Points on a hilly landscape, in no order, each with its height.
A ball rolls from a point to the lowest of its 2 nearest points, and stops where none of them is lower. Distance is the straight distance between rows; heights are no part of it.
k559 h=488: [131 110 107 109 142 107  97 160 130 157 138 127 144 134 115 153 104 178
 156 135 136 148 198  88]
k876 h=355: [142 130 112 212 134 174 135 156 136 135  67 141 170 120 119 121 149 129
 145  83 113 119  83 142]
k673 h=333: [110 143 166  98 159 111 106 114  81 110 141 127 122 145 120  54 165 174
 138 141  88 145 135  66]
k404 h=285: [ 97 155 123 123  63 134 112  92  61 158 177 162 111  92 133 131 134  57
 103 115 135 120 150  97]
k595 h=494: [ 97 117 131  63 199 129 141 140  81 116  46 148 169 167 138  97 120 132
 155  91 157 136 164  89]
k864 h=409: [102 150 135  64 113 133 129  70 115 103 150 112 117 129 156  74 158  71
  95 125 119 128  76 149]
k349 h=414: [135 136 120 144 118 152 140 159 137 188 184 100 169 163 152 104 111 189
 165  84 172  94 120 121]
k64 h=317: [169 116 126 139 131 156 137 174 154 181 156 104 166 182 168  97 123 160
 136 115 166 102  75 158]
k453 h=279: [169 128  81 152 159 128 131 137 185 140  90 123 145 117 132 189 122 127
 136 147 160 165 149 149]
k421 h=443: [103 145 134 187  90 157 120 118 112 118 127 186 152  85  98 135 124 160
 152  81  96 128 142 113]
k954 h=595: [194 152 138 158 131 115 113 150 114 172 163 123 103 151 146 103 135 155
 140 126 150 102 124  61]
k538 h=444: [102 127 112  50 156 142 149 121  81 148 101 142 153 151 172 124 151  85
 138 102 158 142 165  89]
k945 h=431: [118 127 158 105 129 109 138 104 113 142 170  72 107 132 152  71 149  99
 111 142 122 100  78 162]
k177 h=434: [133 143 147 130  88 176 129 143  72 131  88 169 125 141 190 118 192  49
 106 111 147 160 124 148]
k455 h=313: [106 123 116 199 146  83 122 117 142 115 146 123  90  96  84 168 147 116
 115 180  80 162 197 184]
k770 h=397: [110 109 126 210 124 160 149 153 113 113  74 156 157 114  69 128 118 159
 159  89  88 115 108 148]
k961 h=326: [115  98 193 118 118  73 145 120 139 145 189  88  75 158 111 103  75 148
 133 185 101 107 127 141]
k867 h=294: [114 123  97 119 138 148 114  84 179  73 113 170 140  84 141 151 149 105
 137 129 125 184 103 205]
k447 h=179: [ 93 178 150  90 146 143 137  96  72  64  61 153 112 108  96  94 125 123
 112 110  85 122 108  86]
k728 h=665: [144 114 172 190  93 140 168 163  90 173  76 137 129 133 109 108 115 107
 132  92 108  79  85  98]
k631 h=324: [ 96  96 130 131 107 125 107  89 155 104 154 150 130  86 149 128 125 140
 153 144 128 193 130 191]
k880 h=501: [ 73 100 109  83 186 129 129 131 116  94  78 148 173 130 102 137  73 165
 141  89 142 142 171 107]
k512 h=356: [145 131  97 114 139 147 121 161 158 101  97 162 174 136 124 180 104 146
 114 130 159 155 110 135]
k891 h=482: [150 137 109 155 104 145  81 170 122  98 164 163 144 143 100 140 123 194
  97 158 122  86 117 148]
k679 h=447: [157 153 105 110 103 104 103  65 167 112 187 108  87 115 163 142 166  69
  94 152 162 155 121 148]
k80 h=256: [135 126  74 128 138 155  97  87 162  92  93 144 123 109 162 139 211  99
 130 127 153 163 123 186]
k780 h=421: [141 120 165 200  93 157 146 140  95 206 131 140 124 124 180  94 162 106
 156  73 136 151 121 128]
k87 h=425: [ 96 145  92 106 137 178 118 140 142  70 106 140 190 133 126 146  79 166
 102 114 154 104 116 154]
k191 h=550: [ 91 140 103 103  99 141 119 124 101 151 189 129 147 126 179 100 135 128
 129 102 179 110 169 132]
k514 h=673: [172 144 157 162 121  84 156 122 150 143 143  86  79 109  74 179 103 143
 130 150 105 110 142  84]
k547 h=193: [149 132 127  82 142 112 111 131 157 129 141  76 135 168 150 119 106 149
 121 170 137  96 116 128]
k623 h=267: [126 147 118 128 154 124 108 103 163  98 134 118 103 111  94 182 136 125
 102 179  98 151 195 153]
k165 h=269: [161 135 156 107 146  97 136 147 161 119 174  74  89 164 127 125 103 155
 108 203 121 109 120 147]
k314 h=700: [167 112 131 146 112 131 179 123 185 170 115 113 125 136 114 162  66 139
 157 107 137 135  69 121]
k730 h=379: [119  99 189 204 102 117 142 142  88 205 152 146 119 118 132  87 158 131
 177  90 108 133 135 125]
k20 h=346: [100 100 133 186 135  93 155  95 150 129 136 100 104  78 102 143 149  83
 132 130  79 141 139 177]
k354 h=297: [135 127 159 103 172 120 131 139 111 103  92 127 124 160 108  71 139 204
 146 128 101 120 119  84]
k5 h=150: [143 149 127  64 151 111 161 138 137 136 118  95 145 151 135 136  79 144
 120 111 151  94  94  81]
k979 h=167: [109 134 135 120  67 112 122  79 114 153 208 159  98  75 120 133 123 116
 120 111 120 118 152  99]
k478 h=532: [128  95 126 174 152  89 134 150 133 189 163 105 131 119 104 124 141 170
 186 108 124 144 193  91]
k596 h=278: [122 111 133  20 146 115 109 130 138 113 143 123 136 161 156 117  90 152
 111 174 157 139 131 145]
k240 h=471: [ 70 136 122 104 168 147 127 113 123  90  89 161 195 120 119 120 100 162
 136  89 137 142 118 155]
k188 h=446: [128 109 129 165  98 137 100 161 132  93 139 171 146 129  95 138  93 157
 127 181 114 124 124 181]
k176 h=380: [101 142  99  47 146 114 125  65 150  96 155  86 121 122 162 104 133 113
 109 107 140 128 110 124]
k379 h=509: [105 132  58  69 134 129 141 104 138 129 105 115 132 126 158 157 159  58
 129  88 174 123 142 100]
k858 h=325: [111  88 166 213 111 110 119 148  96 146 187 137 126 113 131 101 159 130
 154 140  93 113 121 164]
k653 h=620: [133 147  85 129 146 131 107 143 114 112  95 117 131 109  92 174 131 140
 110 120 120  99 154  53]
k226 h=598: [111 178 102  82  99 160 100  97 110 106 167 158 141 112 169 130 140 121
  96 102 172 108 133 128]
k32 h=462: [115 133 103 140 143 101  90 167  69 167 179 130 131 129 120 109 154 140
 121 159 119 100 204 113]
k316 h=582: [ 86 187 111  78 110 181 117 135  89 106 142 157 164 163 152 119 143 138
  61 134 171  88 148 136]
k42 h=585: [107 163  98 145 125 133 118 164  89 125 108 130 154 128  81 155 111 170
 104 123 107  60 173  83]
k714 h=258: [109 154 162 122  75 128  95  87 128 125 227 144 104  91 135 103 145 162
 124 112 123 119 118 104]
k706 h=649: [171 126 159 161 109 126 144 154  94 168 109 123 107 121 117 126 136  58
 114 126 112 113 112  94]
k420 h=190: [159 164  95 162 160 122 116 120 196 120 126 109 117 115 114 203 128 126
 119 173 138 161 186 124]
k187 h=415: [140 137 108 156 102 103 124  99 161 156 176 107  88  94 172 137 149  36
 123 151 141 131 141 161]
k974 h=398: [115  97 126 103 114 134  92 187 133 143 165 153 168 151 151 129  93 174
 125 150 174 117 151 164]
k870 h=707: [136 104 138 150 126 108 194  98 207 143 101  84  97 114  98 161  76 107
 166 102 125 152  90 136]
k657 h=375: [152  73 162 120  85 140 135 140 137 153 157 169 135 146 180  96 104 143
 155 132 158 162  73 158]
k446 h=472: [135 131 106  91 126 184 133 124 102  88  69 189 146 132 161 136 170  69
 120 111 157 169 117 132]
k196 h=348: [130  76 164 139 103 116 135 102 159 135 147 140 125 113 143 105 104 131
 171 119 125 174  69 194]
k185 h=168: [141 116 115 177 145 163 153 205 118 163 116 107 183 172 126 124 120 137
 139 115 148  90 116 185]
k875 h=338: [147 143  88  60 135 134  99  67 187  91 138  94 113 136 169 119 137 171
 134 102 145 164 107  92]
k276 h=466: [123  80 158 110 121 102 131 132 146 121 122 157  98 112  94 174  69 132
 144 163 117 181 136 128]
k666 h=662: [163 151 133 174 126  96 152 114 136 134  96 103  91  97  74 161 133 121
 134 113  66 126 103  76]
k782 h=642: [132 149  96 101 151 114 146 119 132 120  67  95 124 113  80 175 120  84
 112 124 129 120 134  79]
k885 h=470: [113 101 111 128 136 119 107 193 105 150 165 121 156 172 129 125 109 145
 125 178 136  93 189 166]
k127 h=413: [124 116 107 130 151 102 153 141 141 162 112  85 129 151 145 152 140  50
 111 136 139 110 117 164]
k830 h=688: [189 122 151 158  82 122 154 147 172 164 121 123  95 131 108 184  65 124
 117 145 127 123 101  99]
k929 h=499: [100 111  88  93 138 135 157 107 142  98  51 150 123 105 152 153 155  49
 133 102 164 176 127 123]
k498 h=295: [137 118 112 177 159 168 143 162 152 136  73 113 173 136 139 129 150 105
 142  99 158 106  78 204]
k121 h=289: [118 153 111  56 131 138 137 116 135 118 119 133 159 129 135 143  82 150
 121  86 172 126 125  50]
k477 h=374: [110 132 114  43 120 146 137 122 112 145 132 138 147 125 153 120 115 126
 141  69 192 164 164  60]
k154 h=481: [123 114 174  95  91 115 140  92 142 106 135 160  82 102 116 152  92  95
 127 163 110 174 102 139]
k223 h=373: [118 108 176 144 138  79 145 151 105 121 148 112  99 141  62 133  91 148
 114 180  79  78 131 157]
k297 h=274: [145 159 129 152 125 147 113 112 145  91 130 127 118 117 130  91 172 159
 120 121 117 118  95 137]
k84 h=210: [180 139 131 143 112 147  95  93 167  96  97 140  80 112 175 136 214  58
 108 133 141 164 104 148]
k742 h=445: [112  88 146 120 130  90 135 116 145 127 145 121 125 119  85 161  67 181
 150 152 111 141 163 109]
k319 h=493: [ 93 144 140 117 122 143 141 113 101 183 159 116 156 157 179  97 101 166
 148  69 164 125 155 120]
k660 h=410: [113  97 139 147 161 100 142 140 116 122 105 102 121 133  62 146  87 154
 140 159  72 103 158 120]
k980 h=528: [116 162 129 113 121 148 101 171  95 106 140 147 150 155 124 112 126 161
  77 153 125  65 137 119]
k325 h=124: [114 135 132 133 138 133 142 103 109  67  46 142 112  98 103 118 159  92
 103 124  78 145 102 116]
k952 h=681: [136  90 167 171 122 160 171 187  80 170  64 165 154 137 115 138 105 119
 148  96 132 132 121 118]
k152 h=172: [162 145 111 137 114 133 130  93 134  89  57 130  92 108 120 134 207  52
  97 142 112 152 104 130]
k529 h=275: [130 103 158 202 134 132 122 170 105 134 134 120 124 134 120  92 173 147
 131 147  68 108  88 172]
k863 h=220: [151 140 136 176 138 140  94 137 127 126 165 103 122 145 152  66 194 160
 121 132  98 101  90 183]
k457 h=385: [103 153 148 118 108 152 132 125  58 145 129 169 118 132 167 105 175  46
  96 110 129 122 145 125]
k59 h=653: [151 155 113 123 161 108 149  82 168 106  81  81  98 113  93 161 137 115
 133 109 101 153 119  68]
k220 h=329: [113  99 130  64 119 128  86 127 152 114 180 155 137 141 144 123  66 176
 121 178 156 144 132 173]
k883 h=412: [125 111 146 136 103 116 147 152 143 101 123 122 111 136  78 163  59 129
  92 194 108 107 120 191]
k435 h=303: [154 136 116 113 151 121 117  91 186  98 126 110 126 126 146 101 161 157
 156 141 140 167 101 140]
k602 h=387: [112 157 124 112 132 106 102 136  76 127 166  95 108 147 107  88 168 175
 120 146 100  93 181  64]
k738 h=242: [109 149 139 100 164 141 113 131  80  57  80 159 142 150  81  95 102 177
 117 116  87 105 129  92]
k472 h=627: [171 124 134 155 111 124 119 191 106 143 137 141 108 149 134 133 127 111
 127 148 127 108 139  94]
k892 h=562: [185 104 120 162 153  93 117 137 145 187 154  87 106 144 149 104 156 141
 171 131 122 142 156  79]
k401 h=376: [133 123 125 157 146 101 149 103 156 146 127  88 118 106 160 139 160  63
 134 126 111 147 108 176]

For each start below, name the point where the ball stops.
k196 | k325
k226 | k185
k32 | k325
k187 | k420
k864 | k863
k929 | k979
